Each row is a point on a landscape with many peaks, with its height.
A climber steps from a point to the highest of its 2 nearest points, and stops where none of them is higher. Distance is the straight distance between rows; heights are no part of it.
q480 (h 408): [ 67 -77  -9 -26  11 -31 -20  -8 -36  31 -12 -42  28   2 -48 -16  26  46
   6  85  45]
q349 (h 506): [-27  60   7 -26  19  56 -21 -31  20 -44 -36  65  -7 -68  44   8 -14   2
  33  45  -5]
q101 (h 508): [  7 -21   6   7  25  -7 -62 -72  15  32  -7  23   6 -83 -26 -16  23  43
  48  98  54]
q566 (h 81): [-12 -28 -13  32  29  23  55  16  17  -6  16 -20  15  60 -34 -10   9  34
  -4 -42  46]
q173 (h 134): [  6  26  -2 -33  38  15  24  26  35  -6  -4   1   5  18 -29  26 -15 -40
 -43   3  -7]
q131 (h 149): [ 38 -47   6 -29 -40   7  67  17 -47  -7 -26 -69  14  96  -4  28  45  -2
 -11  32 -21]
q984 (h 628): [  0  28  -2  25 -23 -32 -22  19  37 -32  12  49 -18   1  28   5 -24 -18
 -28  -2 -64]
q213 (h 568): [  7 -27   0 -30 -18 -10 -38 -25 -53  62   0 -78 -18  -1 -56 -11   9 -25
  27  41  28]
q913 (h 247): [-52   3  11  -2  -2  22  44 -27  11  51  20 -57   6  18 -99 -24  49   0
  19 -38  46]
q296 (h 536): [ 13   1  18  46 -17 -14  15  47  12  -8  10 -34 -25  51  33 -25 -19  34
  -4 -21  -3]
q457 (h 287): [-58  20  25  21  30  12  15 -15  20  85  29 -19 -21  -9 -68 -63  13   8
   6 -27  27]
q419 (h 429): [-10  54   2  55  -2 -20  37  34 -17 -34  10  54 -17   9 -20  13 -34 -26
 -39 -92 -25]
q410 (h 306): [ 14  -6  34  39 -15 -32  40  52  -9 -49 -54  -4  -3  69 -23  56 -46 -15
  -7 -58 -37]
q448 (h 570): [-34   9  21   2 -44  36 102  12 -17 -30   0 -44 -31  56 -73  13  16 -28
  20 -59  11]
q773 (h 348): [ 48 -67 -11 -29 -41  -4 -11 -11 -81  12 -45 -55   4  32   7  30  -1 -41
   0  17   3]
q199 (h 432): [-45  39 -10  12   2  -4 -19  25   9  -9  69  74   7 -47  45 -39  -1  39
   3 -58   3]
q190 (h 453): [ 29 -55 -18  -4  31 -35 -68 -38 -12  13 -23   5  25 -22 -24 -14  20  58
  31  92  61]
q512 (h 150): [ -7 -10 -23 -31   3  18  50  12   1 -24   5 -13  -6  60 -30  42  23 -24
 -43 -21 -15]
q916 (h 562): [-27  47  10  30 -44   5  38  -8  19  -4  14 -49 -38  31 -43 -37  26  -4
 -32 -50 -27]
q329 (h 100): [ 13   9 -19  31   9 -37   3  13   1 -51 -52  87  22  13  39  54 -55 -23
 -26 -56 -30]
q844 (h 685): [  8  48 -13  11 -51 -37   9 -13   4   0 -23 -47 -21  31 -14   8  20 -23
 -43 -28 -47]
q722 (h 460): [-49  38  13 -14  18  54   0  -8  14 -58  10  80  11 -70  72  -3 -15  47
  55 -12  20]
q506 (h 424): [ -9  -6   9  -3  30 -31 -40  39  -9 -14  -7  17  32  13  82 -30 -23  78
  39   3  25]
q263 (h 552): [-32  20 -19  36   9   8  17   2  16  -3  29  -5  -3  -8  11  -7 -10  -8
 -22 -93  17]
q994 (h 372): [-20  37  -1   7 -11 -17   1  35  -3 -15  45  47  30 -10 107 -13 -25  42
   6 -50  26]
q686 (h 116): [ 59 -56   6 -62 -48  11 -13  18 -95  52  27 -42  25   7 -49  22  38 -12
  10  75  26]
q575 (h 480): [  6  28 -11 -27  -2  -1 -47 -46  17  -5 -10  14 -35 -63  24 -28  15 -25
  -1  66 -48]
q8 (h 632): [-11  -2  34 -37 -43  28  13 -12 -53  73  16 -58  -8  20 -73  14  27 -50
  14  32  30]
q471 (h 157): [-19 -60 -26  14  18  -1  10  25 -24 -57 -33   6   3  83   6  10  -5 -13
 -25 -54 -50]
q194 (h 505): [-40  52  15  10  21  26  -5   5  38   4  29  81 -15 -54  30 -33 -17 -18
  -3 -17 -27]
q324 (h 410): [  6  40  29  33   6 -15  -1  25  45  42  38 -13 -17 -37  23 -50 -12  22
  -2  -6  -2]
q609 (h 117): [  0  -4  -8  -3  13  23   8   7  29 -84 -21  90  -1 -11  53  47 -34  -7
  -1 -27 -34]
q467 (h 264): [-33  23  13  59 -13  -8  34  19   5  -8  26 -26  -5  27 -31 -53  25  78
  22 -82  61]
q391 (h 553): [ 54 -19 -14  -3  -6 -13 -21   6 -24  18  14 -47 -19 -20  -9 -23   4  -9
 -21  80   3]
q218 (h 443): [ -1  51  29  -2  -6 -16 -12 -25  29 -53 -49  96  21 -77  49  61 -41 -16
  17  -5 -59]
q378 (h 514): [ 16  14  -9 -17   9  -7 -57 -35 -25  54   6 -16 -32 -62 -15 -52   3 -19
  -5  76   9]
q443 (h 474): [  1  42  10  -6   0  40  -4 -51  40 -43 -49  67 -17 -85  26  41 -16 -51
  10  41 -58]
q486 (h 334): [-13  52 -19  61  -1   9  32  66 -55 -47  69  84  -7 -13  -2 -14  -9   8
 -25 -95   6]
q668 (h 298): [-26  38  -2  55   1 -16  35  48 -50 -40  13  18  -7  49   6 -48  -3  54
   5 -93  22]
q323 (h 670): [-40  12 -24  12  14  30  -6 -20  13 -13  18  26 -26 -23 -17  13 -16 -53
 -36 -50 -19]
q83 (h 574): [-14  17  25  -3 -29  20  64  -5  19  50  36 -55 -25   6 -55  -8  24 -39
 -24   5 -24]
q762 (h 200): [-19 -58 -22 -38  23   1 -17   6  -6   4 -19 -48  18  39 -17   6  22  19
   9  -4  18]
q376 (h 180): [  4 -56  -2 -16  40 -13  18  36 -13 -25 -54 -31  17  82   8   7  22   9
  -4  -9 -22]
q417 (h 595): [-30  -1   7 -18  -5  23 -22 -28  26  11  -5  42 -30 -44 -20  14  -5 -86
 -17   5 -56]
q170 (h 455): [-73  14 -17 -19  26  36 -48 -10  30 -57  30  59 -14 -41   8 -34  18  35
  38 -17 -23]
q345 (h 380): [ 64 -30 -21  -5 -12 -42  13  -6 -38 -11 -79 -40  10  45  27  31  -9 -37
 -38  -1 -19]
q810 (h 418): [ 54   8 -16  16 -27 -45 -17   3  -6  -4 -31 -17  -4  14  65  -2 -25  -3
 -35   5 -19]
q599 (h 132): [ 59 -74  11 -40 -40   4  39  11 -71  37  -1 -76  37  61 -23  16  53  19
  14  52  25]
q942 (h 540): [ 33 -63  -6  42   9 -17 -15  -1 -17   6 -16 -55   7  38  26 -25 -16  39
  15  32  37]
q307 (h 305): [-42  62  11  -8  24  -7 -16 -28  17  26  40  78  45 -69  70 -34  -1  60
  31   6  54]
q113 (h 342): [-30  26  14  45  25   4   1  11  42  37  50  -3   4  -6 -33 -42   5  57
   6 -38  44]
q6 (h 415): [ 62   9   4 -11  -7 -50 -35 -10  13 -49 -63  40  11 -55  61  48 -38 -12
   4   4 -53]
q918 (h 710): [ 35 -12  15 -50 -68   8  13   1 -38  56  18 -56  -6 -22 -35  28  30 -68
 -18  38 -33]
q462 (h 459): [   1   51   25   39  -11    9   95   38  -12  -53  -16  -20  -26   35
  -47   -1   -4    0    0 -100    6]
q620 (h 613): [ 23 -30  11  13 -26  -2   7  17  -8  12   0 -64 -29  39   4  -8 -18  -9
  -1  24   2]
q946 (h 225): [ -7  -4  -7  -5  20 -21  -6 -16   2  41 -16 -59  28  20 -45  -5  27  34
   7  -5  63]
q303 (h 109): [-33 -42 -38  37  41  29  14  19  -7 -49  23  39   9  63  -7 -22  10  51
  -1 -44  16]
q67 (h 359): [-56  18 -30  14   8  -5 -37 -31  10   4  35  57  33 -42  32 -24   0  61
  19 -46  55]
q808 (h 465): [-10  67  29  43 -12 -27  10  47   0  22  33   2 -14  20  36 -33 -33  30
 -10 -26  25]
q978 (h 83): [  0  69   1  19 -19 -55 -15   5  -1 -18 -17  94  23 -32  63  35 -50 -16
 -20 -64 -38]
q458 (h 168): [  7 -46   7 -35 -45  17  46  25 -42   3   9 -24  14  70 -37  69  13 -46
 -21   2 -30]
q490 (h 798): [ 47   9  15 -12 -55 -34  24  -4 -18  27 -32 -80 -13   1 -35  28   8 -51
 -22  -9 -38]
q727 (h 512): [-20 -47  15 -15  15  43  -9 -31  43  33  49  -4 -10 -43 -27  -2  14 -20
  35  53  -4]
q168 (h 520): [-46 -15 -38 -31   3  -2 -49 -18  35 -22  26   6  -1  -1   4 -18  39  16
   0  -8 -30]
q415 (h 462): [-36 -60   5 -10   4  56   5 -25  14  37  51 -23  15   5 -39  29  11 -19
  16  12  43]
q917 (h 253): [ -2   2 -27  -6  53 -11 -30 -14  22  27  -3  -3  28  -9  -2  -4  -9  37
   3  18  56]
q935 (h 554): [-12 -13  19 -44   2  40  -9 -29  16  54  14  12 -28 -74 -20  -5  22 -68
  18  57 -46]
q95 (h 495): [  8  19   1   6  -8  -9  -4 -22  16  54  28 -62 -23   6 -40 -44  29   4
 -31  39   5]
q995 (h 133): [-10 -41 -32  13  33   8  -6  20   4 -62 -11  42  10  40  49   6  -7  14
  -3  -5 -17]
q744 (h 389): [-10  26  18   1  19   4 -46  25  28 -32  29  47 -20 -13  57 -25 -32  41
  39  29   8]
q576 (h 278): [ 12  51  -2 -11  43   5 -28 -11  16  14 -10  38  35 -56  63  -4  -9  25
  18  21  43]
q278 (h 358): [-14  21  19  56  13 -21  20  68 -29 -48 -21  32 -15  55   7  -1 -59   4
  -6 -72  -3]
q646 (h 450): [ 47  28 -34  -8  -8 -23 -48 -14  -3  -9 -15  22 -11 -40  76 -23  -2  17
 -22  41 -21]
q789 (h 569): [ -6  24  14 -21  38  38 -28 -46  44  22  -1  17  -6 -90  14 -32  30  27
  40  89  13]
q267 (h 683): [ -3  20  59  12 -30  27  75   8  21  17   0 -64 -27  28 -48  11 -10 -44
  13 -41  10]
q847 (h 557): [-32  65   4  12 -13   1 -37 -22  13 -27  -3  93 -37 -31  44  -5 -31 -20
  -4  17 -49]
q137 (h 590): [-24  31 -24 -11 -12 -38 -35   3  14  -6 -15 -27   4  17  19 -14  20  14
 -21 -36 -36]
q108 (h 56): [  1 -41 -10  22 -18  25  67 -18 -19  15   5 -56   0  85 -32  14  16   7
 -10   3  48]
q250 (h 409): [ 13 -44   5 -18  -6  13   9 -41   3  83  42 -33  31 -28 -58  20  29 -15
  10  55  57]
q221 (h 263): [-11 -30  20  32  -7  -5  -3  40  24 -45 -10  25  -8  15 -20  50 -40 -48
   0 -54 -58]
q833 (h 467): [-15   1 -15   9  22 -17 -44 -65  28  77  16  -1  -6 -49 -44 -50  27  15
   9  68  19]
q634 (h 354): [ 10 -80 -30 -10 -13   8   4 -46 -36  44   8 -41  40  38 -36  34  35  12
  -6  48  56]
q616 (h 184): [ -2 -56  -1 -53   0  29  -8  19 -14   3  -3 -27   7  28 -22  49 -12 -45
  13  27  -8]
q20 (h 235): [ 41 -18   6   4 -22 -51   9  11  31 -40 -31  18   9  23 -23  67 -37 -31
 -25  -2 -76]
q238 (h 583): [ 21 -10  -6 -47  51  35 -26  -4  20 -22 -30   0   8 -37  24  21 -17 -15
  28  48  16]
q536 (h 396): [ 82  -9   8 -10 -26 -35 -32   8   0 -15 -36   3 -14 -39  20  29 -33 -45
 -18  40 -44]
q275 (h 547): [ 57 -24 -35 -61  37  -2  -5  -1   1  -2 -35 -30  30 -12  17  13  10 -11
 -19  34  14]
q750 (h 615): [ 46   3  -1 -79  29  34 -26 -15  18  -1 -11 -14   8 -86  -5  -4  34  -1
  19  76  -6]
q163 (h 470): [  1 -44  -2  44  29 -24 -15  12 -30   0 -31  -1  30  62  75 -35  -7  60
  17 -15  28]

For each start below, name the point where the climber stops.
q566: q199
q536: q620
q773: q620
q329: q199
q616: q199
q634: q323

Call two points neighbours if one is among the 2 nearest of the other. Go from one point of each pair to the other, from neighbour to neighbour, staying as high as possible. Name the lowest point that can't be avoided.
q349 / q323: q419
q349 / q750: q170
q267 / q490: q916
